Each row is a point on a tangle of strands that fork, close into loops and nearly touch. The rows are in no order.
Points whose rows are less than 61.9 apart are linked; no others are. Some points are linked to none.
Z638: [-13  12  -1  -7  -9  -7 -17  -9  25 -20  23  -1  10 -10  11   6  25  -6
 -13 -25   7   2  -4]
Z32: [-10   1 -19 -30  27 -17   1  21  22  -8   5 -22  -3  22  19 -18  -7   5
  13 -14 -11  -4 -10]
Z108: [-12  14  11  -5   9  -7  -5  -8  -5 -16   2  -5   5  -9 -12 -21   2 -21
  14 -29  -5  -3   0]
Z854: [  7  -9  -2  36  17  35   1 -12   3   6  -9  15   4  -4  -3  26   3   1
   8  -8   4  -3  19]
Z875: [ -6 -14 -28 -22  24   1  12  21   7 -14   4  -3  -8   8   7 -35 -13  -2
  21 -16 -29  -2  -4]
Z331: [  8   2   5  19  21  43  22 -15  -3  11   6  30   0 -12 -24   1 -25   3
 -26  -9  -1   7  27]
Z689: [  7 -21  21 -16  -5 -28 -11  12  -2   0 -23   4  10  31  -4  -4 -31  22
  24 -10   3  -9 -12]
Z372: [  0   7 -10  -2 -49 -24  -6 -18  -6 -27  19   4  -6 -31 -15  -6   3  14
  -7  26 -13  12 -20]
Z65: [-15  30  -4  22  -8   5  24  -7  12   6  10  34  -5 -18 -54   0  -7   5
   2 -11   0   3   8]
Z660: [  9  -6 -26  -3  11  13   3  34  -6 -16  13  -6 -21  -2   7 -16  -2   8
  10 -14 -41  -2  -2]
Z334: [ 14  -7  14   9  -1 -17 -25   9  -5  19  -1 -25  12  15   2  -1  -7   6
  17  -2   5  26  -7]
Z423: [-12  -5 -20 -52  11 -36   8   7  17   0  11 -31 -27  20  25 -17 -15   1
  11   2   9  -4 -20]
Z990: [ 11  25  -5 -16 -24 -23  -9 -12  -7  -1  35 -23 -25  -9  19  28  12  10
 -25   7  18  -1  12]
Z111: [  5 -14  15  -9  22  28  22 -13  -5  -7  -7   5  -7   4 -31 -18   0  -6
   4 -22 -26 -18  -4]
Z793: [ 25 -21  30 -23  21  28   4   7  11   1 -24   1 -28  11  -2  16  -3   2
  18  -4  -2 -17 -13]
Z457: [ -4 -23   8   3  17  41  26 -26  10   5 -21  14   1  33   1 -33   2  -3
 -28   5 -11 -22  -3]
Z865: [  8 -13  15  10  29  26  35   3  11  -8 -12 -16 -17 -11 -19   1 -11 -22
   8  26 -29   1   1]
Z693: [ 15   1   2  -3  31   3   9  20 -20   4 -17  -4 -11   7   1  -9  -4  25
   7  14 -10   6  10]
Z520: [  2 -13   4   4  12  44  22 -11 -11   5 -24  22   2  16 -19 -21  -2   1
  -5 -11 -13 -23  19]
Z868: [  8 -27   1  -3  -1   6  -2  15 -28   9 -22  22  31   5  14   5  28  10
   3  -8  19  17  -4]
Z681: [ -5 -15   8 -32  45  10  35 -20  -8  -6   4 -17  -4  10 -36 -24 -11  16
   9 -15 -14 -19 -12]
Z476: [  9 -16  -8 -20 -33 -19 -30 -11  26  19  -7 -34  -9  10  17  -2  -6 -11
 -31  24  12   2 -13]
Z619: [-31  15   2  -1  32  -1  -8  -7 -18   0   1   7 -16  -9  23  -8  19   4
 -26  -9   3 -14   0]
Z993: [ 18 -16  27   8  27  31  20  -1  22  -4 -15  -2 -17   6 -27  15  -5  -3
  -3   9  -4 -10   1]
Z26: [ 20  -3 -16  26 -17  -5 -17 -11  26   0  -3   6  14   1   2 -14   5  -1
  -4   7  21  26   8]
Z932: [-10   9   0  19 -13  -4   2   3  11   0   0  41  21  -4 -16  -2 -13  -2
  -9 -17  23  -7   7]
Z888: [-11  18 -12  12 -24 -15 -38 -13  -3  -2  10  11   8 -14  10   3   1  25
 -13  -3  15 -10  -9]
Z549: [  6 -14 -13   1  22  45  52 -30   2 -10  10 -24  -9  13 -27 -36   1  -5
   2  14 -25 -19  13]
Z784: [-12  -6   9   3  30  25  -7  -3 -18  21 -13  15  -9  -3  24  12  17  15
 -18 -12   2 -17  -1]
Z395: [ -4   3  -2 -46  -5 -30  -3  15   4   9  16 -32 -13  19  28  -2  -4 -16
 -17  -1  17 -10 -11]
Z816: [  6   1   4  12 -53 -21  -6 -26  -7 -23  10  19  14 -20  -9   2 -11   0
 -19  29  -9  21   4]
Z500: [ -1 -11  -4  -5 -15   3  27   5  28 -14   5  18  -8  -9 -37 -27   7 -19
   4 -18 -10   9 -14]
Z805: [  0   7 -10  25  -8  -5  34  22  13  -7   4  12  -9   2 -29 -20 -29 -14
   5  13  -4   7  18]
Z78: [-23  15  -9   0  14 -18  -1   9  -3 -17   0   8 -18 -11  29 -23  -7 -14
 -23   6   5  -4   2]
Z149: [ -6  16 -23  -4 -21 -14 -12  -7   6 -30  21  -9 -18 -28  -9 -13  10  16
   3  16  -3 -10 -22]
Z282: [-10  26 -14  -8 -13 -20 -23   2   6   6  18 -30  -2 -10  15  14  -3   0
 -22  20  11  -3  -1]
Z97: [-13  22 -25  -3 -25  -7 -40  -2  13  21   4 -12  19   1  15  12   0  11
 -15   3   4 -12 -13]
Z286: [  2   6  20   8   0  -5  -3  22 -15  -5  10 -15   1 -12   5   0  15 -14
   4   2 -26  23  -3]
Z458: [  7  10   7 -12   0  -7   9  29  -4 -25  11 -18 -11  -7   3  17  21  20
  -7  17 -10  -9  -5]
Z238: [  8  11  29 -18  -5  17  17   1 -19  -5  -6  13 -14 -34  11  34  19 -14
 -11  12 -10  15  13]
Z975: [ -7   5  -4 -16  30 -20 -13   8   1  46  -8 -12 -15  37  33  17   3   2
  13  -2  26  -2   6]
Z904: [  0  19  -1  42  -7  -9  20  10  16 -17   2  13  10   3 -17   1 -10   3
   2  30  -5   8  16]
Z601: [  1   0  15  13  18  39  36   3 -13  -8   1   2   0 -19 -10   4  -5 -21
  -5  16 -41   6  11]
Z272: [ 11  12  19   0  13  37  13  -8 -28  10 -17  -1  -1 -27  12  30  19   0
  -2  16 -21  10  21]
Z530: [  8 -16  16 -20  -6  -9 -18   7 -17  24 -22  -4 -23  20  19  37  18  -3
  23  -9  36 -19  -8]
Z163: [-14   6   4   1   3 -26 -10  10 -28  40  -6  -6  -6  31  42  19   8 -23
   3  -5  31  -4   3]
Z869: [ 22 -24 -21  11  -8   5   1  10 -18   0 -13   4  44  19   5   3  20  18
  15  -1  23  15   9]
Z613: [-12  17  -3  30 -28 -13  -8 -14  26 -26   6  20  -8 -12 -12  -2 -14 -11
   5   5   3  -8  -6]
Z856: [  5  11  23  -5 -31 -11   7 -23   0 -25   8  36  18 -24  -6  19  -6  -1
 -13  18  11  31  18]
Z295: [ -2  12   9   4 -14   1  -8  11  28  -4   5   8  16 -19  -3  25 -10 -12
 -13   5   3  12 -13]
Z20: [ -6   2 -15  21  32  -3 -22  -5   7  -2   5  -5  18  13  15  -5  17  17
  -4 -19  21  -1  14]
Z383: [  8  17   2 -11 -13  -5 -13   5 -14 -16  28 -14 -20 -27   2  27   6  24
  -9   5   0  -5   3]
Z912: [ 13 -15   2  44  11  32  24  -9  -7   9  -8  25   9   7 -12   8 -19  -1
  -6  -9  17   7  39]
Z602: [ -2  15 -20  11   3   1  -1 -30  16 -35  12   4 -23 -29 -21 -10  10   9
   8  -9  -1  -6 -13]
Z836: [  6  -4  38  10  14  16  17  12 -28  -6   8   2  -2 -11  -4   1   2 -17
  -4  -9 -29  11  15]
Z937: [-14   5 -11 -10   2 -20 -11  15  10  -5 -20  19   5  10  23 -26 -12   0
 -15   4  17  -4  -7]
Z332: [ -9  -3 -15   7  12   3  37   8  10 -19  20  -1 -11 -37  -8 -12 -22 -27
   4  12 -15  11  -2]
Z631: [ -5  -6 -10  16 -18 -13  -4  11   4   3 -14  24  34  21  -9 -13 -27   4
  -7 -11  30 -17  10]
Z567: [ 11   5  -8 -13  -6 -27 -21   2   2  28  -3 -28  -7  22  19  -7 -21   5
   4   9  17  14   2]
Z794: [ -4   8  -1  -3 -18  -6  -8  -7  28  -8   3  11  11  -5 -25 -24   0 -31
  16 -26   2  -7 -14]
Z368: [ -6  -1  -5 -29  -8 -19 -12   8  18  -8  23 -28  -2   5  20  -5  25 -16
 -16  -9   2   2 -14]
Z151: [ -2  -4  -1 -20   1 -10 -21  30  -1  11 -10   9 -11   5  10  -9  -5  -1
  -1  -8  -1  -2 -20]
Z885: [-10 -21   3 -13  26   8  -8   6 -35  24 -24  11   8  14  25   7  22  16
   1 -17  14  -3  -5]
Z864: [ -1 -13  30   8  32  -5  18  22   8   4   2   3   8  24 -36  -4  -1  13
   0  -9  -5   3  -5]
Z34: [ 13   0 -16  -2 -11 -11 -12   6  -4  -2 -15  -7  48  21  -6  -8  21  19
  13   0  10  -3   4]
Z832: [  4  23   9 -12 -15 -14 -10  12 -22  10   5 -17  10 -17  -3   3  16   4
   3  14  -7  20  -9]
Z944: [-19  -2   4  23   7   8  -9  15  11  12   3  33  33  -7  -7  20 -15  -3
  -1 -24  11  -9  -8]
Z298: [ 20   6  15  -6 -21   2   7  -9  -8 -34  -1  15 -11 -35   2  22  -2  -4
  -6  19   6  15  13]
Z154: [ 12 -23  27 -21   6  15 -11  12 -17  10 -23   3 -20  10  15  27  17   2
  22 -20   2 -18  -4]
Z742: [  9 -31   8 -12 -28 -19 -26   0 -16  17 -23 -11  26  30  12  10 -27   6
  25  -5  14 -11 -10]
Z820: [-17  24   8  10 -15 -18 -18 -29 -14 -18  10  15  16 -18  -4  14   3  16
  -2  -3  17  -3   9]
Z301: [  4   4   3  10 -41 -13 -23 -18   0  15   3 -11  45 -11 -13  -1  -8  -6
 -15  10 -15  15   2]
Z179: [  3  -4 -17  28  15  -1 -17  -5  22   9   0   5  28  19  -6 -11   7   5
  11 -14  22  17   5]
Z388: [  2 -16  -3  -8  20  42  43 -35  16   9  -8  -7  -3  36 -29 -40  -4   6
  -8  10 -12 -15  -6]
Z918: [  3  -7  -8  16 -13 -13  37  20   5 -25  14 -11   0  -2 -13 -25 -29 -30
  12  14 -18  10   1]
Z715: [ -8   7  10 -11  -3   9 -20 -19  12  -8  13  11   1 -17  14  32  36   5
  -7 -27  -1  -7   0]
Z725: [ 12   9 -18 -35 -15 -17  -3  28  -9   6   1 -28 -22   3  17  -3  -1  -5
  19  14 -21   6  -6]
Z137: [  5  -9 -21  -8 -24 -24 -40 -14  14  35 -19 -31  -7  32  28  -2  -7  -1
 -10  15  13  -3  -2]
Z391: [-12  13   4  32  -5  -9  -5 -24 -18   0  21  35  24 -15 -14  23 -11  20
   9  -7  10  14  16]
Z948: [-14  -3  -1   0  32  -5 -16   8   8  15  -5 -15   9  22  32   7  11  -1
   7 -21  21  -5   4]
Z39: [ 24 -11  -8  -4 -32  -8 -20 -11  22   0  -8 -22   5   5   6 -11  -3  -4
 -17  27  16  23  -5]
Z907: [ -8  10   5  50  -5   1  19 -11  -2 -23   9  22 -13  -6 -25  -4  11  -1
   8  11 -11  17  23]
Z511: [  3  -7   5  16   3  19 -11  -8  12  -3  -8  19  -3  -9   4  17  19  -3
   8 -18   7   1  -5]
Z564: [-19   2 -11  53 -32  -8   0 -17  -4   3  11  36  32   1  -2  23 -20   2
   7  10  10  23   5]
Z824: [  1  -5  10 -20  25  15   2  -8  -9   2  -4  -8 -20  -5  -5 -25   7  -9
   4 -21  -7   2  -9]
Z643: [  3   9   5   6 -31 -19 -28  -1 -19  19   4 -30  14   0   0  -3  -3  -1
   2  10 -12  14 -13]
Z999: [  1   4 -18 -24 -15  -1 -13  32   7 -11  18 -19 -19 -12  17  -3  -2  -7
  15 -11 -29  -6 -16]
Z3: [  3 -29 -18 -17 -30 -16 -35 -16 -15  46 -22 -23  13  34  22  13 -22  10
   4   7  16 -17  -5]
Z691: [  5   9  -2 -29  15  -2   9  25  -8   0 -12 -20 -23  -6   3   6  14   4
  10  18 -12   0  -4]
Z730: [ 17   5   8  15  35  28   7  -1 -26  12 -15 -14 -23  -6   9   7  10  18
  -1  22 -17  -1  20]
Z330: [-19   0 -20  -5   4  16  34 -12  10 -23  24  14  -8 -49  -9   0   4 -11
   0   5 -27   1 -20]
Z717: [  6  -2   5 -16 -20 -24  -9  -5 -10  35 -17  -6 -20  29  28  25   3 -31
  12   8  42 -18  -1]
Z719: [  2 -17  -7 -12  45  21  39 -14   0 -21  13 -29 -17   6 -29 -20   5  14
   8   8 -18 -27  -6]
Z760: [-14  19   5  31  10  17  27 -10  -7  -4   8  18   0 -12 -39 -11   3   3
   3  -7 -17  -7  22]
Z548: [-11  -3   9  -2  10   4 -18  30   3  21  -1  18  15  -6  16  11  -9 -10
   0 -21  -2  -4  -8]

A tip is a point with one link. Name the tips that can be reached along the links from each point below, in the order of the rows.
Z719: Z500
Z238: Z331, Z602, Z564
Z975: Z689, Z301
Z760: Z65, Z330
Z885: Z631, Z34

A piece is all that can be reached along the links. How many separate loops has the piece of each point below (a circle has one, a figure eight two, a Y none), and how many tips (points with one link)?
Z601: loops 1, tips 2
Z631: loops 0, tips 2
Z423: loops 0, tips 3
Z330: loops 0, tips 2
Z108: loops 1, tips 1

How many points has the smallest loop of links through each point below? Write 0 if it is on no loop.
Z20: 22
Z520: 7
Z912: 0
Z805: 0
